Each row is a point on a landscape with many peaks, with its height.
A climber steps from a point to the highest of its 2 nearest points, and stops where none of them is higher. Distance is the straight distance between rows; heights are no part of it.
J_337: [  3  12  15  -9   8  26 -30 -18  20   4   5 -17 -25  36  -2   3 -18  12
  12  -6   5 -20  -8 -31  -3  -7 -16]  (h 8.6)
J_456: [ -2 -16  13  15  -7  16  -7 -16 -52  -2 -13   0  24  12 -33   2   6 -32
  41 -36  -6  18 -12  -4 -31  23 -11]  (h 20.0)
J_63: [-19 -11  15  -1   2  21 -12  -5  -7  19   2 -16 -32  39 -16  16 -12  -1
  11  -3   1   1 -12 -17 -10  -6 -13]  (h 7.8)
J_110: [ -4 -14  -2  34 -14  10  -2 -20 -53   1  12  13   0  21 -47   7   2 -29
  25 -18 -29  -3  -9   4 -27  12  -5]  (h 22.4)
J_265: [ 27  10   9 -30  -9  24 -27 -25  15  -4  -5 -22 -32  20 -10 -17 -10   0
   4  12  12 -25  -5 -26  12  -7   6]  (h 9.5)
J_562: [-23   3  33  -7 -24  14  -3 -21 -39  11   4  -9  -5   4  -5  -1 -35 -10
   0   1 -11   8  -7  29 -34   4  33]  (h 29.4)
J_80: [ 51  -1 -22  -8  13  16  11 -18 -14 -22  -4 -18  24  25   0 -16  32  15
  10  -5  15 -41  30   6  -5  -2  15]  (h 12.8)
J_783: [-19   3   8  16   1  11  32   2 -11   0   9 -16 -12  20   5  31  -8  37
   5  -1   2  -1   3  16 -21   7 -14]  (h 35.0)
J_670: [ 25   2 -23   4   3 -21   6  23  -6 -25   9   2  42 -29  27 -14  35  12
   5   0  -7 -13  16  30   2  13   3]  (h 17.4)
J_241: [ 29 -20 -11 -22  24  20  12  -5  16   2 -10 -34 -14  32   7  18  22  42
  10   5  36   9  11 -35  11  12 -13]  (h 5.6)
J_51: [-31 -34  23   2   3 -15  21  40 -32  12 -17 -15  -5 -29   3  13  12   8
  20   8  -8  34 -36  12 -20   4   0]  (h 43.9)
J_101: [-18  25  -2  22  -2  29  10 -11  12 -34   4 -19 -17   7  11   5 -24  12
  10 -14 -10 -39   4  21  11 -29   7]  (h 41.3)
J_311: [ -2   1  -4   3  17  -7   0  28  25 -12   4 -18 -18   1  27   3  20  31
  10  12  23 -12   5 -12   4  10 -25]  (h 21.4)
J_304: [-15  16 -16  15   6  -9  36 -14   0  10 -17  22   4   0   6  37 -26  -1
 -38 -16 -17  18  14  38  10 -20  19]  (h 9.9)
J_39: [ -2   0   3 -11  -1 -14 -15  11   6  16  -8  14   4 -12   4  12  -4  -5
  -8  13   2  20   9  -3   0   1   2]  (h 29.2)
J_595: [  5  -6  47   2   4  -5 -17   5   5  35  -2  25  17  15   5  26 -15 -30
   9 -31  20  42   5 -39 -32  38 -32]  (h 49.8)
J_830: [ 17  28   6   4   5   3  -5   7  32   6  12  -5 -42   2  -3  -3 -11   0
 -39  24  26 -26   4  -4   9  13 -19]  (h 7.5)
J_352: [ 21  -6   4 -11 -29   8  12  16  18 -11 -38   7 -25   8   0 -61  12 -10
  26  37  25 -24 -21  -5  15 -19  17]  (h 39.8)
J_642: [ -8 -37 -10 -12  18 -21  27   8 -24   9  11 -33 -11 -29 -28  36  34  24
 -14  15  -8  23 -25 -11  -4   4 -11]  (h 8.5)
J_459: [ -9  33  17 -30 -16 -25 -25  -4  23  25 -18   8  33 -12  16   4 -23 -12
  -5 -22  21  27   9 -16  15  -8  17]  (h 5.2)
J_62: [ 10   7 -12   8  -9  -7  -5  -8 -10  -9  -3  22   5  14   0  -5 -10 -22
  10   8 -11 -10   4  15 -10   3  35]  (h 50.1)
J_301: [ -8  19  -1   3  -2   2 -29 -20  -3 -20  41  17  50   7   0   1  -2   5
   4 -18 -18 -33  28   7 -26  21 -13]  (h 8.8)
J_134: [ 20  11  -9 -18 -20   9 -13 -35  14 -16 -10  13  21   7  17 -20 -22 -11
  12 -22  13   8  37   6  17 -15  44]  (h 37.9)
J_345: [ 27 -16 -26  21  19 -10  -4  -5  -4   4  22  13   7  35 -11  13  20 -24
   3   6   6 -26  20 -28  -3  33 -25]  (h 38.0)
J_219: [-24   7  24 -40  -2 -11 -14 -14  13  17 -12 -18  17 -19   5   6 -26   4
  -3 -20  11  34  16   3  -2  -8   8]  (h 4.5)
J_689: [  0 -17  37  -2   6   5 -23   2 -18  14  -9  32  44  14   9   1  -8 -49
  21 -27  21  37   9 -14 -34  24 -15]  (h 45.7)
J_424: [ 43  -4 -15 -17  -5   7  -2 -30  -6 -18   0 -15   4   9 -19  -8  20   1
  -3  13   7 -33   5  -2   9   0  25]  (h 11.7)
J_429: [-22  12  14 -19   1   0 -26  13  52 -16 -15 -36  -1  -2  13   6 -11  21
  24  -8  15  16   7  -7  21 -22 -27]  (h 2.6)
J_959: [ 44  -3   7 -35   2  26 -15 -43   6  -5   6 -28   7  20 -16  -7   4  11
 -11  -6   8 -18   5 -12   7   5  18]  (h 10.5)
J_453: [-15   1  -4   5  18  10  -9  -1  39 -20   4 -46 -42  -9 -25  13   8   6
  -4   2  -9 -29 -18 -10  38 -33 -11]  (h 47.3)
J_941: [ 24   8  -1  -1  -1  -2  -6  27  28   6 -13   6 -26  20  30 -26   2   0
  16  23  43  -7  -1 -16  14  23 -15]  (h 18.6)
J_584: [ 54  -6  33 -34  -8   2  -8  15  -9   7 -16 -27   6   8  11 -31  23  10
  14   3  27 -30   2  11 -22  21  -6]  (h 57.7)
J_378: [ 15   1 -20   1   8  13  22  -8  12 -35 -14 -18 -25 -11 -12 -24  13  25
  21   5  -2 -52   7 -22  20 -37  21]  (h 50.4)
J_197: [-37  19  -4  12  -9  12  -5 -26 -13   8 -13  12  10   6   5   6 -25  -3
   7 -27 -15  26  15  17   1 -21  27]  (h 52.3)
J_921: [ -8  -1  11  15  -6 -19 -26  11 -11  18  31  34 -17  -5  -1  -4  -7 -30
 -16  19 -24 -19 -25  -2 -11   8  -4]  (h 27.0)
J_331: [ 15  14   4  -8 -22  -3   9  27  12 -16  -1  24  11 -25  15 -56  -7   6
  -4  35  31   4  -1  21  12  12   4]  (h 44.5)
J_212: [-17  -5  26  19   0 -10 -10  23  -3  27  12  -7 -45  30  17 -16   8   4
  34  11  -4 -42 -35 -11 -20   1 -27]  (h 8.1)
J_68: [-27 -34  20  -1  13 -13  15  31 -32  13  -8 -15   5 -14 -24  23  20   2
  28   1   4  47 -23 -17 -20  13 -18]  (h 35.5)
J_960: [-26  10   7  18 -10  17  -4 -21 -14  -5  18  16  26  16 -15  16 -25  11
  14 -35 -19  19  22  -9 -27  11 -20]  (h 12.6)
J_426: [ 21 -17 -25  -2  16 -32  18  19   1  40 -16  32 -14 -12   1  25  14 -15
 -46  33  -3  22   1  -3  11  12  14]  (h 14.7)
J_116: [-10 -13 -26   0  17 -12  -5  -2   6 -21  10 -24 -23 -32 -16 -12  25  -3
 -10  12 -27 -17 -39 -20  25 -27  -6]  (h 60.2)
J_556: [-29  -3 -20 -10  15  -5 -21 -21   4   0   3  -4  33  -7 -11  11   2   7
  17 -27 -14  42  25 -26   7 -25   2]  (h 55.4)
J_208: [ 20 -14 -24  11  17 -16  20  24   6  26 -14  38 -10  20  15  24   7   3
 -26  23  11  24  26   0  -4  21   9]  (h 13.3)
J_953: [ -3  27   0  27   0  10  11  -1   3   1  24   6 -23   2  20  18 -41   8
 -65  -1 -11 -23   5  23  -5  -8  -3]  (h 36.0)
J_501: [ -5 -29 -13  -6  27  -8  28  15  -5   9   3 -32 -14   2 -24  44  28  31
   3  13   6  33  -7 -21  -3  12 -37]  (h 7.1)
J_308: [ -3  23  -2  29   3  28  14  -4  12 -21  12   0 -30  14  18   5 -33   7
 -26  10  -4 -47  -7  12   1 -10  -2]  (h 38.4)
J_174: [  6  -6 -21  21   7 -12  20  29   3  11  -4  27   6  25  39  28  -3  19
  -3  14  18  14  23   2  -5  29 -10]  (h 12.4)
J_302: [-14  12 -19 -12  13  -9 -19   8  48 -12  -3 -18  11 -30   8  -5   5  12
   5   1   8  16  11  -9  37 -26 -15]  (h 1.6)
J_492: [  4   9 -15  16  -4   6  12  -8 -11   7  24  21 -13  18  -1  26 -16   5
 -36  10  -6  -9  19   8 -14   7   1]  (h 33.5)
J_761: [ -6 -10  13  -8  -1   3  30   3 -17   6  27 -29  -6  -9  -3  26  -3  38
 -27   7  -7  -3 -10  15 -28  27 -21]  (h 40.2)
J_256: [-19  -8  -3  33   8  16  19   6 -17  14 -10   1 -33  37 -12  34  -5  -8
   0   0  -6  13 -16   4  -1  -7  -6]  (h 6.7)
J_909: [  8   7  -8   3  -9  -2  15  10  -1 -17 -18   8 -23  -2  11 -16 -14  -3
   4  29   2 -24 -12  14   0  -3  24]  (h 43.6)
J_412: [ 24  10  37 -18 -16  -9  -3  24   0 -10  -7 -12  18  -2  26 -32  17  20
  21   3  19 -25  11  18 -30  20  -8]  (h 49.5)
J_563: [  9  40   3   3   4   2 -17   0  30 -15  37   3 -14 -18  -1 -13  -8  14
 -39  14  12 -22  18 -17  -3  13 -22]  (h 6.6)
J_943: [ 13 -38 -38   6  30 -20  13   8  -6  -9  10  -9  -7 -15 -22   5  67   5
   2  21 -20 -12 -12 -28   8  -9 -17]  (h 44.0)
J_146: [ -7 -17 -36  23  10   8  23 -35 -28 -16  -8 -26  -7  -9 -57  24  32   7
  21 -21 -27  21  -7 -33   3  -5 -13]  (h 8.0)
J_710: [ 17  -1 -19  18   8  -8  25  10  -6 -41  12   1  28 -30  24 -18  25  24
  -2  -6 -21 -29   6  18  -3 -13  12]  (h 15.5)
J_544: [-33  16  12 -15   2 -15  -7 -28  23  35  -9 -14  -1   0 -38  42  -7  -2
 -21 -23 -11  26 -13  -6  18 -24  -2]  (h 2.9)
J_402: [ 12  -8 -31  48   3  20  12 -26 -34 -10   2  16   2  39 -37  18   4 -38
  24 -22 -24  -6   3  -4  -5  10  -2]  (h 24.2)
J_947: [ 14  13   6 -13   2   1  -8  18  34 -10   1 -17 -16  12  22 -29  17  24
  22  12  40 -13   5 -37   9  17 -27]  (h 19.9)
J_570: [ -4   7 -17  14 -18  15   4 -27 -21  -5 -15  26  13  17   1  -3 -28 -17
   9 -17 -12  15  15  22  -1 -16  59]  (h 56.3)
J_192: [ -9  51  -6 -13 -14 -22 -24 -23  45  12  -9  17  32 -19   2   8 -20 -15
 -18  -4  29  10   2 -18  36 -15   2]  (h 5.7)
J_621: [-17  13  16  19   4 -20 -41  23  12  14  24  34 -15 -34   7 -22 -10 -29
 -30  13 -17 -11 -34 -11   4   1 -16]  (h 30.1)
J_585: [ 27 -14  -9  -7   7 -26 -18   9   9  23   0  31  22  21   4  23  17 -17
  -2  -1  17  25  22 -31   0  26 -17]  (h 44.1)
J_687: [ -2  25  23  -8 -30   1 -22  -5  -8 -41  44  -6  29 -42   5 -57  -6  -9
  -9  -6 -13 -43  -2  21  -9  12  -7]  (h 42.7)
J_844: [-29 -25  11  18   4  -6  12  33   0   7 -17  -9 -27  -5  10  21 -10 -19
  -5   6 -23  26 -40  45   6 -13   8]  (h 46.2)
J_406: [ -8 -17 -47  26  10   5  30 -24 -35 -24  10  -6  15 -13 -33  25  18   6
  12 -27 -33  31  10  -6   3  -1  -5]  (h 8.7)
J_849: [ 18  18  21  -4 -10 -27 -11  37  13  22   4  39  -7 -33   5 -24  -4 -18
 -48  33  17   6  -5   6   0  30  -7]  (h 35.1)
J_460: [ 27  16   8  -2 -25  19  28 -14 -22  -3   9   0 -10  36   7  12 -26  13
 -21  20   8 -23  22  30 -23  19  28]  (h 19.8)
J_553: [-15  19  11  -6   8   1 -21  19  36 -24  29 -28  -7 -25  -7 -35   6   6
 -31  12  10 -13 -28  -9  27   0 -41]  (h 47.0)
J_115: [  9 -25 -21 -11  27   5  34  17   5  -4  -4 -30  -6  11   5  35  21  40
   4   7  26  20  14 -24   3  14 -22]  (h 6.3)
J_552: [ 19 -28 -11  22   6 -23  13  25 -17  16  21  34 -13  -6   9  14  14 -14
 -40  35 -24 -10 -19  11  -8  28   0]  (h 18.7)
J_776: [ 23  -1  29 -19   1   3 -29 -35   3  40 -17  25   6  22  -9  -5 -20 -32
  18 -26  14  25 -14 -27  15 -24  24]  (h 40.1)
J_951: [  8   9  -2   5 -22  17  22  17  10   1 -18  24 -37  -8   3 -26 -30 -21
 -23  36   4 -26 -24  25  15  -1  19]  (h 38.9)
J_427: [ 28 -15 -10  -2  -2   4  49   0 -24  -1   3  -8  -6  22  -1  17  17  26
 -12  25   6  -6  11  17 -13  19   5]  (h 15.6)
J_43: [ 11 -20 -10   0  10  -5 -11  -7 -12  -4  23  -7  -1  22 -18  -1  33  -2
  21   2 -13 -22   2 -32 -10  12 -27]  (h 35.4)
J_980: [-22   8   3  16   8  23   8 -14  19 -30   3 -36 -35   0  -8   6  -2   9
  12  -7 -10 -44 -17  -1  22 -42   0]  (h 44.2)
J_519: [-24  18  16   1 -11 -10 -27 -27  -5  34   6  21  43   4 -21  20 -16 -14
   4 -50  -4  38   3 -36 -10  -6 -10]  (h 56.2)
J_384: [  7 -21 -35  18  29 -21  -4  19  14 -18  26   0 -10 -27   6  -9  56  18
 -16  26 -19 -18 -16 -35  18   3 -27]  (h 48.5)
J_361: [  9   5  24  -3 -16  -3 -20   3 -15 -12   6  -2  25   7  21 -33  10  -3
  37  -3   0 -35   5  16 -24   9   2]  (h 42.2)
J_972: [ 41   4 -12   7 -10  11  34 -10 -23 -11  11 -11   4  28   5  13  12  20
 -16  12   8 -42  25  28 -20  19  11]  (h 17.6)
J_228: [-28 -19 -19   9   3  -4  11   5 -33  -3   3  17  14 -23  -3   8  -4  -4
   1  -8 -31  29 -14  21  -1 -10  23]  (h 26.2)
J_206: [  6  -5 -25  19   8   4  15  -5   3 -34   3  -8 -22 -28 -15 -31  31   5
   6  10 -26 -51 -24 -16  18 -29  15]  (h 53.8)
J_83: [  3  14  32 -12 -34  24   7 -17 -29  14   9  -8  -1  27  -3   3 -41   2
  -7   7  -2 -21   5  29 -42  23  32]  (h 23.7)
J_71: [ 11  41   1 -17  -1 -13 -36 -26  43   1   9   9  26 -19  -1 -12   2   9
 -24  -7  11  -2  23 -28  16  -3  -6]  (h 6.1)
J_279: [-32   6   6  14  -5   3   1  -6 -29 -14  44  14  35 -13   0  16 -12   8
  -7 -22 -28   5   8   4 -27  13 -25]  (h 11.4)
J_662: [ -1 -15  13 -35  23  14 -15  -5  17  -8  -4 -42   4   0  -1   0  25  51
  40 -17  14  19  -3 -34   1  -5 -24]  (h 4.3)
J_243: [ -2   5 -33  40   0  30  44 -19 -28   0   7  18 -18  23 -16  36 -14   3
 -22   3 -19  -9  11  17  -3  -8  34]  (h 27.5)
J_298: [ 17  -9  26   4 -10   4 -17  -6 -11  25   7  21   6  40  -7   7 -15 -25
   1 -13   7   2  14 -19 -23  24  -7]  (h 14.2)
J_876: [-20 -21  10  -6   2 -27 -20  20 -23  -8  20   7  49 -35   9  -4  31 -11
  33  -1 -11  19 -12   2 -14   3  -6]  (h 24.6)
J_594: [ 25 -27  -4 -25  22   8   9 -12   7 -15   2 -33   6  15 -14  -5  32  46
  20 -15   8  -1   6 -34  -5   8 -28]  (h 4.8)
J_262: [ 19  43  16  -8  -4   0 -45 -17  24   5  35  16  19   0  -3  -6  -3   3
 -25   8   4 -16  29 -16 -13  19 -19]  (h 6.8)
J_204: [ 21 -21 -13 -18  14  -8 -26   5 -15   4   3  14  42   5  -6  17  20 -17
   0  -6  15  12  27 -11  -7  14  -7]  (h 48.0)
J_962: [  0  -3 -26  -4   9  -1  34  -4 -10 -42 -11 -18  15 -37  14 -18  15  24
  14   3  -8 -17   2  13   9 -24  24]  (h 13.8)
J_823: [-18 -30  14   1   5 -14  26  47 -24  13 -17 -21 -28 -19  11   5   1  -3
   8   7  -9  10 -50  39  -9 -11   5]  (h 61.1)
J_150: [-42  11  -5   7   8  15 -18 -31  11  23  -8   8  26  12 -12  23  -9   2
  13 -55  -9  45  16 -21   8 -25 -13]  (h 58.5)
J_990: [-42 -17 -22  -1  13 -14   1  -2  -1  15 -29  -3   5 -24 -14  15   8  -6
   6 -15 -19  56  -5  11  23 -29  13]  (h 40.0)
J_164: [ 21   6  24 -14  -6   9 -25 -44  -5  26 -11  34  36  18   1   2 -20 -24
   8 -45  13  29  13  -9   9 -15  22]  (h 41.2)
J_813: [  8  11  14 -21 -13 -14 -13   2  -8  18   6  10  16 -12   6  11 -26   3
 -27   5   5  14  24  14 -19  17  17]  (h 32.1)
J_232: [  4 -11  -2  -9   6 -23  -6  27  -9 -19  14  -2  47 -34  21  -5  46  22
  27  -1   2  10  15   4  -9  16 -17]  (h 20.2)
J_193: [ 12  39  11  -1 -14  -4 -32 -29   4 -10  42  16  39   1   6   6 -17   1
 -26  -8 -11 -32  45  15 -23  23  -7]  (h 7.7)
J_475: [-25  22  -5   6 -31  18  15  -5   1 -29  16   4  17 -35  28 -35 -44   0
 -28  -8   1 -20   4  34   3  -9   7]  (h 51.2)
J_292: [  3   8 -13  16  10  -7  25  45   9   0 -11  25  -6  -5  45  17 -14  13
 -24  16  14   9   2  29   1  18  -7]  (h 11.6)
J_511: [ -1  16 -18 -10   6   0  -3   4  32 -10  -6  -2  -8 -28  -2 -11 -11   5
 -33  16  12   1   5  -4  31  -4  -5]  (h 0.8)
J_175: [-10  30  14 -10   1 -14 -22  23  34   9 -12   4   6 -17  23   7 -25   6
 -14   3  19  15  14   0   6  -2 -21]  (h 26.9)
J_735: [ -6   8  14 -14  -5  13  42  -2  -9 -16   9 -43  -2 -19  19   5  -9  45
 -21   4   5 -14   1  29 -21   4   2]  (h 47.8)
J_73: [ 34   1 -16   3  14   5  25 -11 -11 -35   8 -19  21  -6   3 -11  40  30
   5  -2 -12 -41  31  15 -15  -3   5]  (h 14.0)
J_965: [ 23  16  15  -6 -17 -22  -9  37  11  -9  14  32  13 -25  -1 -52   3 -19
 -34  36  29   0  -2  17   7  39   1]  (h 39.0)
J_928: [  0  35  20  -3   3  -3 -22  17  32  19  15   7   2   9  30  20 -19  14
 -23   6  21  -2  19  -8 -13  25 -34]  (h 25.2)
J_524: [-27 -20 -18  26  10  11  23  -9 -15  12  -8  -3 -43  33 -35  20   4 -14
   6  11 -26  -5 -31  -2   7 -23   9]  (h 5.8)
J_691: [ 27 -32  11   5  -4 -12  20   5 -35  14   4 -23 -23  16 -23 -18  39   4
  14  12  -8 -32  -2   2 -32   5 -11]  (h 39.6)
J_247: [ 18 -25  35   4  -9  27  -8  -3 -24  11  -5   9   7  28  -8   4  -7 -11
  28 -25  22  24  -9  -7 -13  24  -5]  (h 15.7)
J_89: [-41 -28 -46  18  25   0  13  -6 -16  -4 -16   4   3 -19 -15  11  30  -5
  21 -13 -36  42 -14  -3  21 -29  15]  (h 45.2)
J_227: [ 29  18  21 -18  -9  15 -19   2  27  10   0 -27 -49  22  -7 -16 -14   2
 -10  28  34 -31  -6 -17   4   7  -9]  (h 8.4)
J_715: [ 19 -25  -6  14  24 -21 -20   1  -9  25   9  22  15  31 -15  17  11 -45
   3  -6  16   0  21 -37  -4  37 -38]  (h 40.8)
J_319: [ 22   3 -13 -12   9 -10 -27   1   1 -12  16   3  33   6   9   1  21   4
   5   5   6 -10  24  -1  -4  18 -14]  (h 53.4)
J_88: [ -1 -31  -3  -3   7   1  38  -3 -31   6   1 -35 -18 -12 -25  13  30  22
   1  13 -23  -3 -22  10  -7 -13  -2]  (h 11.1)
J_366: [ 20 -34  22  -9  -3  23  -3 -14 -48  11 -22   1  20  15 -17   0   7 -37
  41 -29  21  24  -9  16 -13  14  14]  (h 17.7)
J_901: [-15   0  11 -19  19  13 -16  14  30  -5  -1 -46 -13  13   7  17   2  31
  27  -9  11  12 -13 -19   3  -8 -34]  (h 3.5)
J_154: [ 26  -9  15 -41   5   2 -37  -8  10  -4   5 -19  30   1   1  -1   5  16
   1   3  14   4  19 -17  -2  21 -14]  (h 47.4)
J_10: [ 11  -5  23  -1   2  18 -32 -14 -11   8  -1  29  48  18   9   0 -11 -24
  34 -40  10  35  18  -9  -7  -1   4]  (h 42.9)
J_309: [  8  -3  -1  -2  -2 -15 -21 -18   1  45 -23  30 -12  33 -19  11  -2 -31
   3  -7  -1  17 -15 -32  18 -21  22]  (h 38.5)
J_21: [-19  -7  -3   3  -1 -20 -12  18  -8   2  -5  33  31 -22  14   1  -8 -13
   5   1 -20  32  10  18 -10  -8  15]  (h 26.4)
J_799: [-23   1  -9  11   5  -9   4  40  25 -14 -21  24 -17 -18  25 -23  -5 -19
  22  17  -3   2 -30  11  27 -15  -4]  (h 12.0)
J_58: [  8   2  20 -31 -15  24 -20 -48  -8  11  -2   7  30   5  10 -13 -22 -14
  17 -44   7  23  27   3   9  -9  38]  (h 39.7)
J_64: [  1  21  33 -10 -35  -5 -32  -2 -13 -25  20  -7  32 -20   6 -50  -2 -15
  29  -2   3 -42  -2  25 -29  10  -8]  (h 36.7)
J_867: [ 20   4  12 -48  -4   7  -7   5  15  -4  -3 -31  22  -8  18   6   2  43
  -2   4  28  10  15  -5  -9  31 -10]  (h 42.1)
J_7: [ 11  23   6 -25 -24  -8 -18 -28  11  10 -19  12   2   2   2 -15 -28 -26
  -1 -13   4  -2  10  -3   8 -19  32]  (h 36.5)
J_809: [-34 -18 -38  11  10   9  -7 -22 -19 -12 -12   1  35 -17 -13   8  16   5
  34 -30 -19  52  13  -6  12 -18  14]  (h 51.1)
J_473: [ 22 -14 -35  18  17 -27  12  19   0  17  10  25 -11 -20  -1  14  25 -13
 -59  37 -18   5  -1   0  11  23  -4]  (h 16.4)
J_418: [-21  14  -7  -4 -12  11  26  -4   3 -36   8 -29   3 -32  31 -13 -26  26
 -17  -5  -3 -11   5  31  11 -10   3]  (h 55.7)
J_198: [-14   5  -8  20  -5  18  40 -12 -28  -4   4  -4  -8  14   0  14 -15  18
  -6  -5  -9  -2  -7  30 -20  -8  26]  (h 31.1)
J_280: [-25  13   7   7   4   0 -15  27  42 -28  27   3  11 -25   7 -41  -9   8
 -36   4  17  -6  -1   4  30  -4 -36]  (h 43.7)
J_447: [-14  -7   2 -16  17   1 -11   6  22 -22  14 -50 -24 -38 -19 -13  17   9
 -19  16  -8 -11 -31  -6  24 -20 -24]  (h 53.0)
J_660: [ 12   5  -5 -12 -13   1   8  37  41   9 -51  20 -15   4  23 -14 -21 -14
   3  27  38  14   5   7  31  -2   0]  (h 15.3)
J_200: [-24  24   9  -1 -45   8  -7   6  -1 -31  27   4  31 -38  22 -62 -17 -11
 -18   1  -3 -20 -11  22   9 -10   7]  (h 47.7)
J_677: [  9   4  -2   1  -2  -9 -11  33  12  14 -27  29 -16  13  37  -6 -13 -13
  14  26  28   9   5   0  -3  17   5]  (h 17.0)
J_330: [ 12  -8 -32  50   0  21  31 -25 -22   3  -2  23 -16  50 -18  24  -6 -14
  -4  -6  -6  -9  17  -3 -10   7  18]  (h 25.5)
J_680: [-20 -20 -20  10  -6  14  -4 -36 -28   1   0 -15  -6   3 -49   8  16  -9
  32 -18 -30  24 -13 -17   1 -10   4]  (h 7.4)
J_643: [  1   8   2   0  10  -1 -12  18  31  12  19  -3  -8  27  33  17  -1  31
  -1  14  29  -6  20 -29  -9  34 -31]  (h 23.3)
J_523: [ -9  -6 -16   6   6  11  27  48  40 -12 -45  22 -14   1  28 -14   2 -14
  21  19  17   1  -3  14  33  -9   0]  (h 13.7)
J_599: [-14  -8  -8  15   5  -2  46  11 -14   4 -21 -11 -14  -7   4  37 -27   0
 -45   2 -12  22  -3  58   9 -12  30]  (h 8.9)
J_742: [-35  -6 -19  -4   4  11  -5 -37 -18   8 -12 -16 -25   1 -35   0  -3 -10
  11  -2 -31  14 -20   4  13 -33  31]  (h 6.2)
J_926: [ -8   1  -7  21   5  11  21  32  37 -12 -33   4 -34  15  28 -28   7  -3
  42   7  15 -33 -10  -3  26 -24  -7]  (h 12.3)
J_347: [ 18   6  10 -60 -11   9  -2   0  14 -17 -12 -48  10 -27   7 -28   3  34
   9  11  36  16   9  -8  11  11  -1]  (h 37.1)
J_432: [ -1  27  17   6   4 -34 -26  25  18  34   9  34 -12 -24   4  -2  -4 -27
 -36  15   4   9 -24  -8   3  10 -16]  (h 32.4)
J_421: [ 10   2 -10 -33 -16  -8   2  17  21 -18 -19  -5  10 -33   7 -40   3   4
  11  28  27  12   0   6  20   1  15]  (h 51.7)
J_697: [-45  14   5   7  -4  -7  -9 -10  17   7  -6  -4   1 -15   5  17 -29 -10
  -2 -41 -19  27   1  36  12 -27  11]  (h 47.9)
J_614: [-10   5 -26  17  28  -9 -19  17  26 -32  18   7 -12 -31  -9 -27  27  -8
 -22  13 -17 -14 -31 -29  24  -6 -23]  (h 53.5)
J_952: [ -7   5  27   8  -1  -3 -21 -14 -15  32  -4  23  16   9 -29  33 -18 -29
   4 -41  -4  34   2 -41 -25  21 -22]  (h 53.6)
J_973: [-12  -8 -18  21   9   0   5   9 -15  -1  23  16   1  -4  13  16 -12  -1
 -20   7 -23  -3  -4  12  -4   1   9]  (h 30.3)
J_632: [ 10  23  15 -13 -31 -17  -7 -16  -5  17 -14  31  27  -2  15  -5 -30 -16
 -15  -9   3  16  23  19  -7   3  44]  (h 34.7)
J_253: [-24   4 -11  46  12  -4  29  18  16   5 -10  20   2  17  21  46 -23  -3
 -36 -23 -14  18  11  39  16 -18   3]  (h 10.3)
J_348: [  2 -30   0   8   3 -20  15  -1 -23   4  25 -21 -18   1 -34   1  42 -10
  15   8 -23 -29 -14 -21 -21   5 -41]  (h 35.9)
J_764: [ 12  -1  10  -4 -25  20  11  21  25   3 -21  18 -38   6 -15 -46 -12 -13
  -3  53  25 -25 -25  24  30 -11  10]  (h 35.2)
J_883: [ 20  -1 -19  -4   2   4  13   0  16 -27 -32 -10 -17   1   6 -26  14   3
  40   8   7 -23  -2 -17  25 -30  25]  (h 47.6)
J_121: [  2  -1   7 -54 -18  -9 -20  -8   8 -10  -5 -36   4 -37  -5 -24   1   9
   6  19  13  20  -2   1  13   2  12]  (h 42.0)
J_517: [-15 -34  25  -9   6 -18 -10  30 -17  -4  -2 -15  35 -20   0   6  37  -3
  38  -6  -1  25 -12 -16 -28  15 -26]  (h 29.7)
J_555: [ 18 -14   5  22  -7  -8   2   2 -26  20  22  16 -36   6 -11   4  -1 -27
 -34  38 -29 -27 -30   9 -13  13  15]  (h 22.6)
J_286: [ 23 -10  -1 -15   1  12  47 -17 -22  -3  -5 -41 -27   5 -24  12  19  44
  -7  12  -5 -15   3   7 -15  -1  17]  (h 13.5)
J_843: [-17  23  18 -35  -3  -3  -1 -46  13  39  -9 -19  14  -2 -20  43  -9   4
 -28 -32  12  29   1 -13  17  -4  16]  (h 3.4)
J_822: [-29 -16 -12  20   5  14  16 -19 -12  -7 -20 -14 -50   4 -33  11  -7 -19
   0   2 -39  -8 -37  26  17 -39  40]  (h 4.9)
J_907: [-23   7  -5  14   7   2 -17   2 -10 -19  47  13  36   3  13  12   5  17
  18 -24 -23  -9  19 -16 -18  10 -33]  (h 10.2)
J_625: [ -2  18  10   0 -11  17 -17 -48  -4  27 -25  10 -28  33 -25   2 -32 -26
  -2 -25  -4   3 -10  -6   3 -30  39]  (h 36.2)
J_92: [-32  17  16 -46 -11   4  -6 -46   7  19   0 -28   7 -18 -11  16 -18  16
 -22 -39   4  19  22   0   1  -7  19]  (h 3.9)
J_827: [ -1 -21 -34  13  16   1  31 -10 -23 -21  10   4  18  -9 -13   9  26  17
   7  -5 -21   7  16   3  -4 -13   9]  (h 9.8)
J_357: [  6 -18 -35   3  24  -6  31   7  -4 -24 -10   4  -1 -20   9   9  27  17
  -3  10 -14   6   5   2  13 -16  19]  (h 11.5)
J_55: [-17  15  -1   5  -6  -5 -15 -31   2  34 -40  37 -16  23 -18  -2 -25 -40
   8 -12 -13  20 -18 -13  17 -37  40]  (h 37.2)
J_436: [ 38 -17  25 -18  -8  -7   6  12 -36  11  -4 -22   5   1  -2 -25  28   4
   0  14  -2 -37   7  31 -27  14   0]  (h 47.1)
J_707: [-12  -1  23  25  -6 -24  -7  46  12  19  -3  18 -45  13  30 -34  -1 -15
  38  30  10 -28 -33  -3   1  12 -18]  (h 9.7)
J_964: [  8   7  12   0 -10  15 -11 -21  -5  12  14  12  26  25  -8  17 -23  -1
  -8 -26  -3   8  30 -15 -22  12 -15]  (h 13.4)
J_303: [-15   1  16  -1 -24  25 -10 -32 -31  24 -20   1 -24  30 -11  -4 -33 -22
   7 -13  -5  15 -12  17  -9 -11  41]  (h 34.3)
J_744: [ -7  -8   3  28   4 -16   6  37  20   7 -20   7 -49  10  20 -46  19 -14
  36  21  -2 -34 -30  -7  15 -17 -21]  (h 11.2)
J_825: [-18   7  -4  32   6  -3  14  42  15  -5 -10  24  -1   1  52  20 -34  -1
 -23 -12  -5  15   3  42   9   1  -9]  (h 10.9)
J_240: [-32   4  10  13 -10  -6   0   8   9   3 -19   3 -19 -18   8   5 -34 -29
 -15  -9 -27  14 -19  34  15 -24   9]  (h 43.3)
J_653: [ 30 -12  13  -9 -13  -8   2  13  -1 -10 -28  -7 -19  14   2 -50  23  -9
  45   8  11 -28 -16 -12   0 -18  16]  (h 43.4)

For each start below, name the point where the climber stops.
J_279 => J_418
J_429 => J_164
J_825 => J_421
J_926 => J_164
J_286 => J_164
J_742 => J_823
